A landscape with many valleys, sampled at points; each row gives a point and its height.
A ball rolls from a point to the lowest of its 3 nearest points, and stops where none of them is lower. Distance is the straight distance between rows; heights are no part of it.
Q62 height 722: [ 15  10  14  20  -8   4  -8   3 -18  16]
Q940 height 92: [ 14  16   6  10 -10  19  -5  18 -13   3]
Q27 height 618: [ 17  -8  -3  -2   2  15 -11  11  -5 -21]
Q581 height 370: [  1  40   8   7 -21  22  -2  15   0   5]
Q662 height 172: [ 7 19  4 -1 -8 24  0 26  1 -9]
Q243 height 232: [  1 -11  -2   3  14 -13  12  -6  -3   2]
Q744 height 94: [-20  -2   4   5   6 -19  16  -6   1  29]
Q429 height 646: [-29   0  16   2 -16 -17   5  -8  14  48]
Q292 height 361: [  4  37   6   8 -20  26  -4  18  -3   4]
Q477 height 600: [ 11  17  14  18 -17  14 -14   7 -16  18]
Q374 height 332: [  8   7 -10 -15 -16  20 -13  21  27 -37]
Q738 height 613: [ 20  -9  -9 -11   2   2 -20 -10   4 -35]
Q158 height 287: [ 11 -10  -3   2  17  -7  -2  -8  -3 -15]
Q802 height 298: [-26 -15 -20 -20   9  -4  12 -18   8   1]
Q602 height 452: [-29 -10   3  -4  -1 -11  13  -1   9  32]
Q28 height 288: [-31 -15  -9 -11   6  -9  17  -4   7  16]
Q319 height 231: [-30 -13 -26 -30   0  -1   2 -21  13   0]
Q725 height 162: [ 14  -9 -10 -17  10 -13 -14 -21   8 -29]
Q317 height 541: [-35 -19 -22 -22   2   1  11 -12   8   6]
Q112 height 377: [  1  39  13  10 -23  23  -3   8  -2   9]
Q330 height 161: [  1  -9 -13 -14  15 -16  -1 -23   6 -20]
Q373 height 210: [ 16  -3   5  10   7   0  -4   8 -13  -4]
Q989 height 200: [-15 -11 -10  -7  13 -16  15 -11   1   4]
Q276 height 191: [ 14   2   9  13  -2   4  -1   9 -17   5]
Q473 height 208: [  8  13  -3 -10 -10  24  -3  27  19 -28]
Q992 height 346: [-36 -16  -6 -12  -2  -5  14  -2   4  26]
Q582 height 209: [ 11   3  10  16   4  -4   0   1 -16  13]
Q849 height 237: [  7  -6   6   9  13 -11   6  -2  -9   6]
Q416 height 275: [  5  -1   8  15   6 -14   6  -4 -12  16]
Q450 height 204: [ 13  -1   4  12   2  -2   0   5 -16   5]
Q327 height 122: [ 10 -13 -10 -12  11 -10  -7 -15   6 -28]
Q985 height 340: [  9  27  11  15 -23  21  -7  12 -11  11]
Q237 height 529: [-29  -7   5  -1  -2 -14  14  -2   9  36]
Q320 height 577: [ 18  -8  -6  -6   2  11 -14   7  -1 -30]
Q591 height 598: [ 15  -5   0   4   5  11  -5  12 -10 -13]
Q295 height 211: [ -1 -11  -6  -5  18 -13  10 -11  -2  -8]
Q870 height 559: [ 17  -2 -11 -17 -12  12 -24   7  15 -41]
Q668 height 195: [-20 -11 -12 -14  15 -12  12 -16   6  -3]
Q94 height 179: [-17  -8 -16 -21  11  -9   9 -22  11  -6]
Q66 height 286: [ -3   3  10  16   1 -19   3  -8 -10  21]
Q771 height 192: [  9  16   1  -4 -12  23  -1  29  10 -16]
Q759 height 395: [-36 -11  -2  -6  -4  -7  13   1   8  34]
Q222 height 186: [ 11   8   3   3  -5  23  -3  24  -4 -10]
Q529 height 180: [ 14   4   5   9  -1  14  -6  16 -14  -1]
Q622 height 627: [-32  -6  12   1  -9 -12  10  -1  14  45]
Q930 height 146: [ 12  11  11  14  -9  15  -7  11 -18   5]
Q177 height 292: [ -5   3  16  21  -2 -21   3 -13  -7  28]
Q549 height 295: [-12   4  18  18  -5 -21   4 -14  -2  36]
Q164 height 303: [  6   6  19  24  -7  -8  -5  -9 -16  26]
Q382 height 520: [ 14  -8  -1   5  12   2  -3   3  -7 -15]
Q911 height 472: [ 16 -13  -5  -4   9   4 -10   0  -4 -28]
Q288 height 188: [ 10  14   7  16 -14  21  -8  11 -16   8]
Q160 height 197: [  1 -13 -11  -6  14 -13   8 -15   1 -11]
Q184 height 181: [  6 -10  -8  -3  16  -9   5 -12  -1 -15]
Q690 height 392: [-23  -1  12   7   1 -22  13  -9   4  36]
Q727 height 202: [  9   9  -3  -5 -10  25  -5  24   7 -24]
Q729 height 274: [  7  28   5   1 -15  25   3  25   6   0]
Q341 height 324: [ -7  -1   7  10   6 -20  11  -7  -4  23]
Q563 height 387: [ 15 -13  -4  -2  12  -4  -6  -8  -3 -25]
Q722 height 142: [  7 -10 -10 -10  14 -10  -4 -18   2 -22]
Q71 height 578: [ 21 -10  -8  -6   1  12 -18   2   3 -35]
Q209 height 82: [ 12  -3   4   8  11  -2   3   2 -12   0]
Q728 height 141: [ 12  22   7   5 -12  26  -3  21  -6  -4]
Q586 height 300: [-19   5  17  14  -4 -20   8 -12   4  40]
Q285 height 201: [  5  -7 -12 -19  12 -17  -5 -25   8 -22]
Q239 height 658: [ 18  -3 -11 -11  -6  16 -20  13  11 -38]
Q969 height 605: [ 17  -5  -3  -5  -4  21  -9  17  -1 -23]
Q791 height 93: [-11  -8  -1   4  14 -18  15  -5  -1  13]
Q967 height 187: [ 12   5  -8 -11  -7  21  -9  23  14 -35]
Q182 height 447: [ 11   4  -9 -15 -16  17 -19  16  22 -42]
Q914 height 325: [-14   0  12  12   1 -21   9  -9   0  32]
Q298 height 285: [  5   3  16  18  -2 -13   1  -6 -12  22]
Q955 height 294: [ -5   6  19  23  -8 -19   1 -16  -6  29]
Q777 height 163: [-18  -7 -23 -33   5  -8   5 -28  13  -6]
Q960 height 175: [ -9  -8 -14 -15  15 -15   7 -23   8 -11]
Q434 height 177: [-25 -10  -5  -4   9 -14  17  -6   6  18]
Q91 height 602: [ 17  -3  -3   1   0  16  -8  16  -4 -18]

Call two points neighbours if one is among the 3 nearest of the other. Go from one point of each pair to the other, from neighbour to neighbour, staying as low as possible. Name the highest point that can't be avoided.
Q791 / Q940 => Q849
Q209 / Q967 => Q450
Q184 / Q744 => Q341
Q327 / Q777 => Q94
Q940 / Q967 => Q727
Q791 / Q327 => Q989

For each start below, name the point where the ball stops.
Q759 => Q791
Q802 => Q327
Q602 => Q791
Q382 => Q209
Q771 => Q940
Q317 => Q777
Q222 => Q940
Q182 => Q967
